A landscape with many valleys, sampled at points; each row gives a point and its height.
From any point a ball takes the steepest step (drop divided by distance) to one of its 2 nearest points. It stops when none of these is lower. Distance is the straight distance between rows; heights are no part of it.
Kufu h=26.2: [-18   1  16 -14   8  21  22 -53 -23  13 -14  49  11   6  -4 -89 -32 -66
   3 -22 -15 -27  34 -73 -27 -10   1  67  36 -35  12  11  -6 -26  -6  -6]
zos h=63.4: [ -7 -15 -12 -32  14  60  39 -81 -10  -1  -6  56   5   1  12 -78 -10 -48
 -19 -37 -31 -19  16 -45 -35  10 -37  44   1 -12   8  28  -8  -3 -15 -19]
ruzin h=74.3: [-43  30  -1 -22   8  14  26  17 -78 -20 -29  17  22  -9 -14 -14  -6  31
  -4  30  36 -38  20   6  18  20   5  29  19 -14   7 -15  10 -47 -26  30]
Bivat h=75.0: [-17  -3  57  15   1   5 -18   7 -23 -27 -12 -12  29  32   6  -5 -11  11
  27  27  14   3  33 -29  31 -13  15  14  -6   4  28 -16 -20  15 -15  11]
Nam h=61.5: [-10  -9 -34  22  -5  -4  33  43   5  40 -23 -20 -13 -48  -7  26  24   0
  24  57   6  17 -31  31  15   9  14 -32  -6   4 -27  18   9  -7   7  26]
zif h=66.7: [ -3  31 -18   9  -5 -55  12  27   0  26  18  -7  -9   1 -19  49  33  44
  -8  -3  39  19 -12  58  -2   2   4 -12 -10   1 -11 -35   7  10  23 -32]
vas h=38.0: [ 48  21  21   6 -22 -31 -62   1  -2 -23  19 -38  14  41 -28  50   6  24
 -12   3  32  14  24  34  17   6  28 -30  -9   8 -19   5   5   2  15 -10]
pevif h=33.5: [ 12  -2  33  -9  -3   8  -7 -55 -18 -26  13  28  18  23 -14 -40 -59 -39
   8 -49 -33   1  16 -58  -8   9   9  64   6   4  20 -18 -16  22  19 -34]
sisu h=63.6: [-19  12 -34  -1 -13 -12  27  37  10  11 -18   3 -12 -34 -14  34  19  23
   9  26  25   7 -26  42  16   1  12 -17 -11   8 -20  -2  -8   4  -5  11]
mag h=35.9: [-16  31  28   3  30  -5  19 -29 -23  -2  31  -4  17  19 -38 -40 -30 -14
   6   0 -30  11  20 -59  -3   9   6  44  31 -19  -3 -32   8 -28   4 -36]
bulel h=72.5: [ 59 -33 -16  18  -6 -37 -12  22  36  33  21 -57 -17 -21 -14  43  45 -13
  32  42  -6  34  -6  45  25   1  33 -60   6   4 -39  16   3  27  24  23]
Tonib h=21.9: [ 56 -26  -9  15 -11  25 -36 -23  75 -18   8 -19 -12  -3  34   3   5   6
  16 -40 -26   7 -19  23   2 -27 -19   3  -7   3 -13  16 -31  14  -7 -16]
lubu h=17.8: [ 65 -19 -16   6  -3  21 -41 -14  91   0  19 -40 -25 -13  42  25  32  -5
   5 -16 -18  13 -19  44  -5  -5 -18 -41 -11 -18 -28  27 -12 -17  -8  -2]
Veki h=58.7: [  6 -36 -31  22  11   8  36  33  34  48   4 -32 -39 -51  40  27  36 -12
  13  30 -33  13 -30  15 -18  35 -11 -65   1 -33 -16  37  31 -11  21  44]
zirib h=29.6: [ 27 -16   6  -2 -12   8 -30 -49  11 -31  22  12  -4  17 -17 -11 -39  -6
  -4 -68 -32   0   4 -28 -16 -11  -8  56  -9   9  11 -13 -32  32  17 -43]
zer h=79.2: [-11 -28 -26  12   6  28  10  12  49   2   0 -21 -33  -2  26  21  10  22
  25   1   3  20 -37  27 -26 -44  -7  -9  -2  24 -52 -15   8  12 -14  -7]
delo h=41.2: [-19  22  31 -44   3  17 -21 -23 -36 -59  18  14   4  23 -20  -5 -25  -6
 -19 -28   7 -17  15 -16  10  32   6  15   1  -5  22 -12 -13  -1   0  -4]
zuto h=77.3: [-24  20  25  33   8  13 -12   2 -64  -8   3 -32  37  46  11   5   2 -19
  -4  40  14   5  29 -12  25  17  -5  -8  12 -34  26   0  25  -7   2  12]
fid h=60.3: [-23  18  20   2   8 -55   7  14 -44   4   1  -6  14  -3 -26  15   1  78
  24  18  51   9  34  28  16   6  20  -3 -16  23   4 -55 -15   3   1 -28]
gipoz h=69.8: [ 15 -43  -4  48   1  -3 -14  -4  22  16 -15   1 -23   1  40 -10 -35  -9
  19 -29 -28   9 -25  -7 -14 -37   8 -19  -6  21 -12  22  -4  20  -5  -8]
Gari h=82.9: [ -8 -15 -20  21  14  16  18 -49  22 -21 -25   0  29  19   2 -15 -20  -6
  42 -26 -29   3   7 -13   2  11 -32  51   6  10   3  -6 -26   0 -39 -22]
bapo h=64.2: [-18   1  19  31   6 -22   0  23 -38   3  -8 -30  18  14   4  24  -6  23
  27  52  16   8  18  25  25   4  26 -36  -1   9   0  -9   3   1 -10   4]
Gaber h=16.7: [-53   0 -22 -26  -3   2  20   8  10  11 -29  55   0 -17 -25 -19  -5  35
  12 -26  20 -23  11 -24 -35 -36  13  66  19  25 -17 -47   0 -16 -11   8]
mal h=27.6: [-20  -1 -30 -22   0  13  20 -11  14  21 -25  58   8 -19 -16 -44 -20   0
  11 -36   3 -32  -1 -29 -40 -14  -8  67  19  12  -1 -17  -1 -25 -15 -13]
kip h=81.8: [-13 -17  -4  27  23  16   6 -25   3 -30 -19   2   7  41  18   2 -17 -13
  23 -10 -11  -6   8  -5  10  -8 -27  10  -1   5  -2  22  -3   1 -43   3]
Bugam h=55.9: [ 20 -13 -22  15   8  32 -14   1  46  10   0  -8   8  -4  42  -3  40 -14
  -9   7 -28  -2 -16  -3   3   3 -42 -21  -7 -19  11  34  14  -5 -10  22]
seg h=66.1: [ -2  -2 -30  10  -5  -9  13  32  14  -5   2 -24 -13 -19  -1  63  28  34
  22  34  32  19 -18  80  16  -8  24 -29  -4  13 -42 -18  -2   6  -2  17]
duv h=46.9: [-29  41  13 -43   9 -32  11  -2 -28   8  12  31  24  -1 -43 -21 -15  10
 -21 -30  16 -30  20 -35   7 -12   5  26   1  -1  34 -32 -10  13  26 -11]
Tof h=59.9: [-16 -19 -24  23  15   9  40  33  13  40 -23   5 -31 -49  24   8  27 -20
  12  47 -13  -1 -24  11  -7   9  -3 -46  -3 -15 -18  36  22  -7  -4  37]
dolif h=25.5: [ 30 -25  20  13 -24  32 -49 -18  41 -23  10  -8 -16   0  31 -17 -12 -13
   1 -31 -16   9 -15  -8   6 -14 -10   0 -15   3   7  33 -30  32 -10  -7]
sori h=33.3: [-17  19  54 -31 -14  48 -23  -8 -22 -25   3   2   0  14  31 -33  -6 -60
 -16  -1   5 -12  -9 -19   2  23 -14   8   4 -31  37  11   0   1  -4   4]
fof h=66.8: [-17 -35 -10  26   0  27   6 -19  -1  14 -22  55 -13 -15  30 -67 -14 -23
   6 -22 -21 -27  -7 -36 -26 -37 -16  30   4  -4  11  22  -1  -1 -19   0]
nipod h=45.2: [ 29  23 -18 -25 -15   8 -44 -20  48 -23  29   6  -4   3 -10  22  31   7
 -39 -34  -6   2  -3  24   6  11 -13   1  -8  -3  -4   7 -10   9  10  -3]
vipiz h=59.3: [ -2  15 -40  -6  27   9  17 -36   3  -6  27  14  17  20  -9 -25   9 -20
 -28 -26 -20   1  -6 -14  -7  43 -38   5  13 -19  -5  -7  26 -11 -12 -17]
dokas h=39.8: [-10   6 -18 -41  -6  20   9   2   7  30 -28  55   5 -48  16 -69   3 -50
 -14 -17  -2 -39 -14 -31  -8 -17 -18   1  -5 -23  40  22  -3   4  23  23]
zuser h=44.3: [-18 -35  -5  18   6  -2  24  40   3   4 -18   1 -12 -15  -1  25   4  30
  14  47  20  21  -1   7   1 -40  35  -9  -9  49 -37 -11  10  13 -16  22]
rotat h=28.4: [ 13   0   5   0 -20  17 -36 -21  26  -9  -1  12   0  10  20 -16  -5 -45
 -27 -21 -12   3   0 -17   5   2 -10 -10 -21 -10  32  29 -13  35  16   7]
niri h=29.9: [ -4   5  42  11  -5  23 -13  -3 -16  -1  -5 -17  -5  20  27 -32 -19 -44
  -5   1  -5   1 -13 -29  -8   7 -15  -4   7 -16  13  23   1 -13  -6 -19]
pima h=57.0: [ 32  -9 -10  10  11  20 -13   6  33  34   5 -25   0 -18  53  12  35 -39
 -26   5 -42   1  -4 -19 -12  26 -31 -58 -10 -40  25  49  21 -14  27  31]
dimol h=14.3: [ 17  43  -2 -24   6 -21   5   4   3  12  26  -6   8  -9 -16   4  12   2
 -14 -13 -16  -5 -15  20   2  19 -34  22  10 -24  20 -37   9 -16  18 -32]
Nalif h=76.1: [-20   9 -16  14   3  -5   7  32 -35  20  18 -28 -11  -4   5  22  17   5
 -35  42   1   1 -10  31  -1   9   4 -48  13 -22 -13  19  26 -15  18  15]
Vosis h=80.2: [ -9 -27 -15  38  17   7   7  19  -2  11  -7 -38  -5   1  30  15  33  -3
  44  62   5  -4  -2  31  32   4  -5 -58   6 -14 -24  43  14  19 -20  40]
Tuva h=79.1: [ -7   7  -5 -12  21  36  24 -28 -44 -50   1  21   1  42   7 -17  -2 -12
  -7   3  -1 -19   1 -12  -3  37 -29  30  18 -15 -11   6  23 -25 -46   4]
puva h=28.0: [ 23  28  47  -5   4  24 -26 -38 -29 -36  25 -33  30  63  -3   6 -33 -38
  -2  -6 -11  16  10 -33   8  52   0  27  12 -25  10  -8  22  -8   2 -24]
gobo h=43.2: [-34   1  15 -46  -6  14  10 -16 -30   3 -15  47  -6 -13 -11 -62 -47 -36
  -9 -33   1 -34  17 -38 -26 -54  10  36   9   1  22   5 -20  -6  15  -1]
Rufi h=75.6: [ -9 -15 -36  17  15 -11  10   3  56  32  -7  -1   0 -14  19  -4  15  17
  44 -20 -10   3 -27   8 -26 -23 -43  17   4   6 -11 -34  -5   1  -3 -31]
vose h=61.4: [-19  17 -23 -33  23  30  26 -49 -19 -15   5  31   9  12 -19 -46  -4 -41
 -26 -27 -22 -11  16 -47 -21  13 -29  37  15 -12   4   3   5  -8 -11 -13]
tamo h=49.5: [ -7  -9  22 -30 -12  45  -9 -30  -6 -33 -22  16   1  -3  10 -40 -32 -19
 -10 -33 -14 -20   1 -36 -13 -10 -16  38  -8   5  27  26 -33  -1 -16 -12]
vuvir h=20.6: [ 16  30   6 -23   2 -34  15  -8  13  -3  31  14  -8  -2 -29   4   7  12
   1 -37 -12   3  -5   3  -8  14 -24  49   5   3   9 -54  -1   6  13 -46]
Nuz h=25.4: [ 17   2  19   2  11 -16   0 -32  20 -11  31  11 -10  14 -14 -19 -19   3
   9 -44 -31  12 -11  -9  -7  10 -22  46   9   1   8 -36 -17   9   1 -52]
silum h=80.6: [-16 -11   6  20  34  29   9 -27 -30 -55   2 -11   2  49  23  -3  -6  14
  13  10   4  -8   5   5  16   7 -20  12   8  -5 -16   9   6 -20 -62  -1]
Kupi h=21.2: [-30   5  33 -27 -13 -23   1  -5 -17  -6 -17  45  -9 -21 -21 -24 -52  34
  14 -39   7 -21  14 -26 -22 -38  27  51  14  23  23 -39 -37 -12  -1 -11]
Zelep h=52.8: [-24  11   3 -34 -14  35   0 -15 -11 -20 -46  21  22  -9 -13 -33  -2 -10
   8 -12  -1 -32   9 -42  -4  17 -25  46   2  -2  28  24 -23 -14 -25   5]
ranek h=70.4: [ 18 -26  26  12 -11 -11 -17  21   2 -11  25 -11 -14  -3 -17  30   9  12
  -8  40   4  37  20   8  27 -22  63 -34 -12  36 -22   1 -14  38   4  30]
lafi h=73.8: [  9  -4  -4  -3 -15  10   8  38   8  12   5  -4 -13 -26  -5  15  27 -21
 -31  44 -16  10  -7  -3  22  -7  27 -23 -10   9  -3  27  10  19  17  41]
radef h=51.6: [-30  41  31 -51  13 -44  17  -5 -40 -11  17  29   8   0 -52  -1 -31  39
 -16 -20  31 -18  30 -14   2 -11  31  20 -12  15  23 -51 -17  -5  29 -10]
gelig h=69.0: [-16  23 -16 -30 -21   5   2  18 -21 -16 -31  -2  20 -10 -26  16  11  20
  -9   2  27 -17  -3  -6  18  16 -11  11 -16   2  18   6  -7  -2   0  -1]
Ver h=60.0: [ -4  32  14   8  14 -40   0   6 -27   1  25   1   9  26 -19  36 -14  22
 -21   2   3   5  19  17  14   0  19  -9  -9  13   6 -31  10   8  16 -15]
Feba h=20.1: [ 15  39 -24  -4   9 -17   1   0  -3  16  26 -15   4  12  -2  22   6  -6
 -42 -16 -15   2 -17  35  -5  32 -24 -10   6 -34   8  -7  27 -25  26 -17]
muso h=36.5: [ -8  14   1   7 -12 -63  12  26 -12  49  -9  27  -3 -15 -26   9 -12  17
 -12  -8  16  -2   7 -10 -14 -29  26   1  -6  32   9 -31   8  11  37 -23]
Bubed h=68.5: [ 10 -11  -3  17  -9 -25   6  28 -13  -6  19 -20  -4  -4 -19  54  18  30
   4  50  23  32  15  61  31  -5  57 -52  -6  29 -36 -12  -3  18   3  22]
ren h=54.8: [  0 -22   5  22   6  43  -6 -11  27   8 -30   2   8  -3  55 -28  26 -47
  11   9 -30 -15  -7 -28  -3   1 -41  -6 -11 -22  27  41   6  -1 -18  17]
rez h=78.5: [-26  -8  17  32  28   9  16  10 -47  -3 -15 -18  18  33  34 -17  12  -8
  19  48   0 -18  15 -12  13   8 -19  -1  21 -31   2  20  33 -19 -32  18]
Nogel h=71.3: [-40  21   0 -37 -15  -3  13  21 -48  -6 -38  12  18 -22 -29  -1  -7  25
 -11  14  48 -32   9 -11  15  16  15  13  -3   4  20  -2  -4 -18 -13  20]
safaf h=34.2: [ 33  27  20 -12  -5  -8 -48 -17 -31 -51  28 -31  20  53 -37  39 -20  34
 -22  -7  22   4  30  18  16  26  20   3  -8  -9  -9  -8  12  -9   6 -13]
mogo h=84.6: [ 44 -17 -38   3  14  50  -7 -63  54  15  10   2  15  -3  48 -15  27 -26
 -31 -35 -36  12  -1   0 -40  30 -45 -24 -30 -23  22  30 -13 -21   1  -5]
furu h=35.4: [ 10 -11 -26 -19 -14  48   6 -13  37  22 -30  53  -3 -62  33 -56  14 -23
  -5 -19 -11 -23 -17 -18 -23   3 -42   3 -37 -12  46  22 -24   1  11  23]
muku h=25.2: [ 44  10  26   5  11  31 -16 -38  -2 -20  31 -41  25  41  30 -15 -13 -52
  -7  -8 -44  11  -4 -14  -1  65 -28  12  18 -39   9  -1  24 -21  -1 -23]
penag h=65.0: [ 17 -44 -19   6   4  56  13 -55   0  16 -11  58  -7  -6  49 -71 -16 -42
 -24 -40 -50 -26   0 -33 -40 -16 -34  31 -17 -12  17  36  -1  10   0 -13]
fuguv h=72.3: [-15 -22   2  40   2 -30  12  30  20  37 -28 -28  -1 -18  24   1  -6   5
  54  30  -4   4 -18   4   1 -22   0 -28  13  12  -6  12   0  -5 -12   2]
fotuv h=36.3: [-24  17 -19 -39 -15  12  27  33  14  28 -21  48 -16 -67   4 -35  16 -23
 -21  21  12 -34 -28 -11   1 -11   1  -3  -6 -15  20  11  -2  -1  14  35]
Gegu h=71.5: [ 49 -47   5  21   2 -40   9  19   1  38  28 -56  -3 -15 -31  52  33  -8
  41  68  -8  51   6  60  29  10  55 -51  10  18 -49   4  -4  32  21  40]
mupet h=70.3: [ 44 -43  16  13  -1 -31  10  13 -18  18  36 -35 -11  -9 -37  56  16  14
  16  68  14  58  23  63  22   7  77 -58   2  32 -63  -6  -7  24  16  19]
dopa h=62.3: [  2  14  34  34  15 -45 -16   9 -45   1  19 -29  22  30  -5  37 -15  42
   1  40  15  12  27  29  15   2  33 -39 -10  15   0 -28   8   0   7 -11]
Mil h=84.2: [ 38 -13 -35   7   3  34  -5 -60  53   4  -9  -9  25   6  22 -15   7 -20
   3 -41 -34   6   0   1 -17  25 -51  19 -20  -5  26  20 -24  -2  -8 -25]
Lup h=68.4: [ -4 -34   2  38   3   3  -9  -9   8  12 -14  22  -8   0  26 -42 -41 -11
  13 -30 -27  -6 -13 -31 -20 -32 -10  19   6  11   4  10  -3  13 -16 -16]
ges h=59.5: [-42  -7  18 -18  20   9   9 -18 -35 -38 -25  26   3  11 -22 -20 -32  35
   6 -16  24 -11  27 -49  -3  -3  21  43   6  18   3 -22  -7 -31 -34   7]
dal h=83.5: [ 12 -26 -14  13 -14 -24   6  23  46  15  23 -12 -47  -3  -3  50  23  13
  28   2  21  56 -17  54 -16 -32  33 -36  -5  37 -60 -32   0  29  14  -4]
kibe h=84.7: [  2 -41 -34  21  -8  -9  37  26  43  34   2  -7 -41 -32  -9  41  15 -11
  30  21   7  55 -31  32  -7  -9  41 -38  -3  37 -65  -4   1  32  11  26]
datol h=74.2: [ 29 -19  10  32   1   4 -40  14  17   6  30 -68 -10  25  22  16  19  -5
  -5  28 -10  13   2  14   9   0  11 -62  11 -19 -21  35  23   1  11  13]
Med h=49.0: [-24  15  -7 -42  12  11  20   2 -19  -5  -2  45  -7   3  -6 -15 -27 -26
 -34 -10  -3 -35  10 -27  -8 -45   6  15   1  12   9   2   2   0  16  11]
lezod h=73.4: [ -7 -14  18  16  -7   5 -25   5  -1 -29   1  -9   4  22 -16   2 -14  21
   1  -8   1   7  23 -27  12 -29   8   9 -18  25  13   7 -16  27  -3  -1]
Dob h=72.6: [ -4  15  -9 -16  -7  15   4  29 -17  18  -7   2  10   0  15  -4  24 -37
 -44  36  -7 -17  -4 -20  16  -8   0 -28  -4 -17  19  34  25   2  21  32]
Soz h=31.9: [-31  22  43  -3  14  11   9 -35 -32  -1   2  16  19  19 -15 -61 -37 -40
  11 -16  -4  -1  30 -65  -8   9   6  44  31 -30  16 -12   0 -29 -14 -23]
Puz h=47.9: [-18 -23  -7   8  -3   9  11  37 -10  -9 -39  -4   3 -12 -10   1  11  17
  14  41  18  -2   1 -15  13 -24   4  -6 -15  27 -12  17  10   1 -28  29]
Vogab h=57.7: [ 25 -32 -15  22  11  12  10  19  38  51  -6 -16 -28 -53  52   2  28 -29
   4  15 -42   5 -11 -31 -25  24 -22 -68  -8 -42  18  43  17  -6  33  40]
vepud h=77.4: [-25 -22 -24  14   4  24  14   0  41  -4  -8   4 -22   9  13  -5  -1  28
  15 -20  -6   6 -24  -1 -32 -47 -13  34   0  16 -26 -22  -6   5 -16 -20]
Teg h=41.3: [  5  17 -18 -33 -10  -1 -26  -3  33 -39  29   1 -16  22 -21  61  27  38
 -23 -27  18  -2   4  45   0  -2   1  18   0  10 -21 -21  -2   8  -2   0]
fale h=27.7: [ -6   6  13  10  16 -27   6  -4   5 -24   4 -14 -12  27   4  32 -25  27
  14 -15  -3  11 -18  41  -4   5  -4  12   9  17 -19 -36  -3 -13 -27 -37]
saku h=76.2: [-29  10  31   6   3  25 -12  -8 -46 -44 -11 -12  24  48   9   5   2  -5
  -1  20  24   1  39 -24  36   6   8  11  -7 -14  24   4   7   5 -23  23]
gade h=29.5: [-37   7  -9  -7   6 -36  26  24  -1  28 -26  34   7 -12 -13  -5 -19  23
  -8  -4   9 -10  -1 -14 -24 -33  18  22  13  25   2 -45  21  -8   8  -8]
ner h=30.8: [ 40  27  30  -1  -6   4 -46 -21 -12 -42  21 -34  30  59 -22  31 -18  -9
 -22 -15   0  11  11  -2  14  40   2  14  -1  -8   1   5  22 -12   0 -16]
zal h=73.3: [  5 -26 -23  10 -26   5  -9  30  24   6 -11  17 -22 -34 -15  -1   0   5
   0  -8  -5  14  -8 -16  -6 -42   6   6 -20  31  -4  10 -12  36  12  14]
fako h=57.1: [-24  21  16 -13   3 -32  11  24 -35  -9  11  22   4  -3 -16  25  -8  31
 -34  25  24   0  17  10  22 -17  44 -20 -13  22   6 -25   0  20  12  13]
gibom h=22.9: [ 46   3  18  19   6  10 -34 -32  18  -9  31 -55   7  40  34   4  -2 -24
 -11 -13 -31  18 -12  10  -5  39 -29 -19  20 -34 -13  21  21 -23  -9 -27]
pizu h=37.9: [-38 -10   1  -1   0 -20  27  29  -3   9 -29  19   5 -17 -13  26 -18  51
  -2  21  24   5  20  -7 -19 -44  41   9 -10  45 -16 -45   4 -12 -11   8]
Tas h=32.4: [ 30 -29 -21  -3 -17  53   3  -2  41  18 -15  32 -29 -55  40 -34  23 -40
 -13   0 -26   5 -19 -13 -23  10 -24 -32 -47  -9  19  57 -12  -2  18  30]
bavam h=79.0: [  9  18   3  49   6 -27 -18  22 -64  11  33 -57  18  20   3  32  10  33
  -6  38  -9  -1  13  73  14  19   8 -29  21 -41   5  -1  25  -9  36   1]
gasip h=17.9: [  9 -18  18   6 -20 -30  -1  21  23 -12 -13  -9 -25 -11   3  23 -14  42
  34 -12  20  13 -24  29  -6 -18   7   8  -8  43 -18 -31 -19  11 -16 -30]
fime h=4.0: [-17 -12  22   7  -9 -25   0   7  13 -12 -23  19 -14 -14  -4  -3 -28  38
  35 -27   1 -10 -11   2  -4 -21   0  45  -2  33  14 -33 -35   1 -15 -20]
galu h=30.5: [ 24 -23  -6  -4 -21  23 -25  -4  24  11   0  26 -15 -26  32 -25   2 -59
 -38 -23 -18   8  -9  -7 -12   5  -6 -42 -32  -7  30  48  -7  18  17  19]
Roza h=50.9: [ -2 -12 -21   9  -9  26  -1  25  18  16 -43  -6   9 -27   1 -19  17  -5
  21  23  14  -4 -20 -22  -5   5 -26  -1  -5  10   4  31   2 -12 -15  12]
sez h=57.4: [ -8   6 -35   0  22  22  11  -1  27   6  15  11  -1  -2  25 -19  26  -8
 -16  -8 -13  -7 -24   1 -12  18 -47  -2   6 -16   0   7  14 -10 -16  10]
sarul h=68.8: [ 21   6   8   3 -24 -74  25  40   5  44   0  -6 -21 -27 -22  54  35  24
   3   5  32  28  -8  41  -6  -7  14  -6 -23  28 -17 -25   0  27  34 -31]
leni h=71.8: [ 12 -24  10  14 -28  -3 -21  21   2 -12  -1   1 -21 -11 -27  11  -8  -6
  -6   8   4  24  16 -20  13 -40  37 -12 -25  36   0   9 -17  41  15  12]
fil h=26.4: [ 13   7  34  21  14   3 -18  -5  -8  -6  20 -39   0  31  11  -7 -21  -4
  -7  -4 -18   6 -15 -10  -2   5 -10  -8   7  -4  -2   4  13 -17  -6 -37]
dev h=56.1: [-25  30  37 -29   7 -43   7  15 -48  -2   1  15  18  -5 -48   2 -13  67
   2   5  48  -9  33 -10   4   7  30   9  -6  17  16 -60 -14 -10   6 -19]
fuv h=73.9: [-28   0 -15  27  17 -25   9   9  12  21 -11  -7   7  -2   1 -10  -4  19
  38  12   9  -6 -14  10  -4  -3 -25   0  14   5   0 -16   5 -14 -16 -11]
tup h=55.6: [-50  15 -14 -18  20  -1  19 -29 -31  -7 -21  26   5  10 -42 -27 -37   9
   1 -29  18  -9  31 -47 -16  -4   6  32   8   6   3 -19  -6 -29 -12 -17]
luno h=74.8: [ 34 -10 -22  10 -25 -11 -16  31  50  21   4  -5 -22 -29  -2  25  36  -6
 -12  10 -19  21 -14   7   6 -28   1 -12 -20  14 -10  12  -4  28  27  14]
mipo h=79.5: [-23 -16   0  39  15   6  13  21 -24  10 -15 -18   2   8  46  -1  33 -15
  35  48   0 -17 -11  14  20  17 -25 -43  16 -32   3  47  31   2 -21  38]
mibil h=35.6: [-15  12 -30 -17  14   7  -1 -18  15 -46  14   7   0  25 -20  24  12  30
   3 -31   2  -1   1  12   3  16 -28  37   6  14 -15 -22  -9  12 -24  -3]
Pefi h=73.5: [ 61 -41  -4  23  -7 -11 -35   6  42  30  27 -77 -24  -3  11  30  25 -19
  20  17 -12  35  -2  21  12  -2  24 -78  13  -9 -36  41   3  10  22  15]
sil h=74.9: [  5  -6  25  17   2   1 -21  28 -14  15  45 -43 -25   9  25  12  16  -8
 -24  28 -23   3  -6  11  -9  17  12 -67  24 -35 -10  37  37  -4  25  17]
goda h=71.4: [  7  29  -5 -20  -5  11  -8  11 -18  -6   1  -5  31  23   0  21  17 -21
 -50  15  -1 -17  14 -11  32   6  -1  -6  -9 -19  26  17  19   3  14  34]
Lek h=23.0: [-10  44  -2 -22  -4 -26   7  25 -12  29  -5  16  30 -22 -22 -32  13  14
  -8   0  15 -22 -21  -9  12  27 -20  23  15 -20  31 -36  11 -20   9  -4]
lanu h=33.9: [-35  -2  26 -40   3   0   8 -16 -19   1 -10  61  -4 -13 -29 -62 -43   5
  10 -40  17 -45  28 -41 -25 -36  32  59  33   6  13 -23 -26 -35 -20  11]
seme h=77.6: [-11  18 -11  31   9 -33   5  35 -43  18  37 -32  -8   6   2  42   9  40
 -24  35   4   4  -6  58  -3  13  17 -42  18 -16 -16 -13  25 -10  27  -4]
Pozig h=53.2: [-18   4  -5  -1   1  39   4 -14   8  -5 -54  17  16 -12  13 -38  22 -26
  19  10   0 -15  -7 -23   2  25 -45  14 -11 -16  23  39   1 -17 -28   8]
dar h=45.4: [ -8   5  32 -49  -9  29 -18 -17  -9 -63   5  10 -15   7 -12   3 -32   4
 -13 -39  -3 -20   0 -25  -4  -2   4  24  -3  16  21  13 -26   8  -7  -1]
nin h=20.3: [ 59  -5 -12   6   7  19 -41 -29  67  -1  32 -35  -5  19  39  21  27 -14
 -24 -19 -30   7  -6  30 -13  13 -23 -30   7 -30 -10  36  -2 -24  -3  -5]
makil h=41.1: [ 58  10  -1   9 -30 -35 -47  19  10  -8  18 -37  -6   2 -12  51  30   6
   1  14  25  16   1  63  32  25  18 -42 -10 -15 -17  11   3   7  14   6]
Gopir h=69.1: [-18  41 -25 -29  -8 -27  17  18  -2  10  17  13 -18 -10 -17  43  15  21
 -36 -20  26   9 -24  48 -10   6   8 -12  -7  -5  -9 -36   5   6  28 -23]
delod h=80.8: [ 12 -48  -5  17  -2  14  10   5  34 -16   1 -37 -37   9  27  34 -11  28
  34  10  17  28 -26  26  -2 -58  31 -27   4  35 -68   3  -9  13 -17   2]
paniv h=30.0: [-29  40  -6 -38 -17 -18  10  31   6  44 -29  41  24 -45 -14 -36  12   3
  -1   6  21 -36 -15 -15  16   7  -3  18   4 -14  34 -11 -11  -9   7  19]
zis h=82.2: [ 46 -58 -23  22 -13 -11  -8   5  66  14  13 -36 -42 -10  24  28   6   3
  40  -3   2  37 -35  41 -14 -46  25 -40   3  29 -68   7  -5  32   5  -3]
nusi h=51.4: [-35  35   2 -56   9 -15  22 -34 -38  -9   8  25  30   5 -63 -38 -31  -1
   5 -36  15 -16  34 -59   5  15  12  47  15  -7  15 -31 -16  -9  19 -18]
gito h=70.6: [ 16   1  23   7 -27 -59  25  49 -13  40   8   2  -9 -31 -21  24  24  30
   2  38  20  23  -9  26   2   2  33 -24  -3  37 -17 -27   6  27  27 -10]
Bip h=83.7: [ 14   4 -28   0   6  24   7 -61  30 -23 -12 -10  39  12   2 -16   2 -26
  22 -22 -31   9   7 -16   0  39 -43  38  -4 -11  18   8 -20  -1 -20 -26]
vizi h=44.2: [ 48  14 -18  -9 -25  -3 -34  15  35 -18  18 -16 -10  -8  -1  31  36  14
 -16  -9   9   2 -22  54  11  35 -19 -24  -5 -16  -2  -1   0 -10   5   4]
gonoz h=66.3: [ -9  15  -2  14 -10 -10  -3  25 -46 -21 -22 -26  29  -2 -16  28   3  32
  10  34  37  -4   9  29  36  23  11 -12 -14   2  11   4  -9  -4  -4  17]
nipe h=71.1: [ -1 -43  12  58   9 -31  -8   6  18  20 -14 -30 -15   3  28   9 -27  -3
  47   5  -8  10 -12   2   6 -22  18 -41   8  25 -16  14  -2  15  -6  -8]
vaza h=41.9: [ -6  22  -9 -22 -12 -44  -3   7 -10  16  -6  32  18  -1 -35  16 -13   4
 -25 -37   6 -10   7 -16  12 -21   8  20 -19  16  24 -21  -6  31  34 -11]
Popi h=19.0: [-14 -12 -15 -10   0  20  22 -36  -5  26 -24  56  10  -7 -16 -83 -29 -26
   6 -30  -9 -23  18 -58 -37 -14  -7  70  39  -5  -5   2  -1 -41 -25  -4]
maref h=53.5: [-30   2  13 -18   6  -1  17  30 -26  -2  -1  37 -10 -12  -8  -5 -10   7
 -34  25   9 -11  18 -21   5 -45  38 -12  -4  24   2  -3   4   9   7  28]
zan h=25.0: [ 31  48 -12   3  -9 -32 -14  -7 -28  -3  16 -18  26  29 -10  39   0   3
 -32 -13  -2  -5 -11  56  23  46  -5  -2   4 -25   9  -7  21  -7  18 -11]
Vemuk h=77.0: [-35  27   7 -29  21  24  26  -7 -61 -27 -21  30   7  18  -6 -34 -18 -12
  -7  20  17 -35  10 -15   0  24  -7  29  21 -21   3   3  10 -46 -43  12]
nanu h=64.1: [  5  22   1   0  -5 -56   3  14 -20 -12   5 -18  -5  12 -30  58  26  66
  19  -7  56  14  13  49  12   6   5   0 -17  16  -7 -37 -12  20   8 -25]
Kipit h=37.2: [-12  35  31 -43  -6  28  -4 -29 -36 -34  14   9  10  13  -7 -38 -22 -41
 -13 -15  -1 -16   1 -23  11  46  -9  25  10 -26  31  -5   0  -4  -2  -9]

Call two points neighbours if one is among the 2 nearest of the other. Go from one point of each pair to the other, from neighbour to neighbour, staying as low as possible. Name the highest point that can't be avoided.
gibom and fime: nipod
gibom and dimol: dokas
Gaber and Popi: mal

Where does a ball stop that starts at each point below?
ruzin: fime
Mil: fime
dokas: lubu
lafi: fime
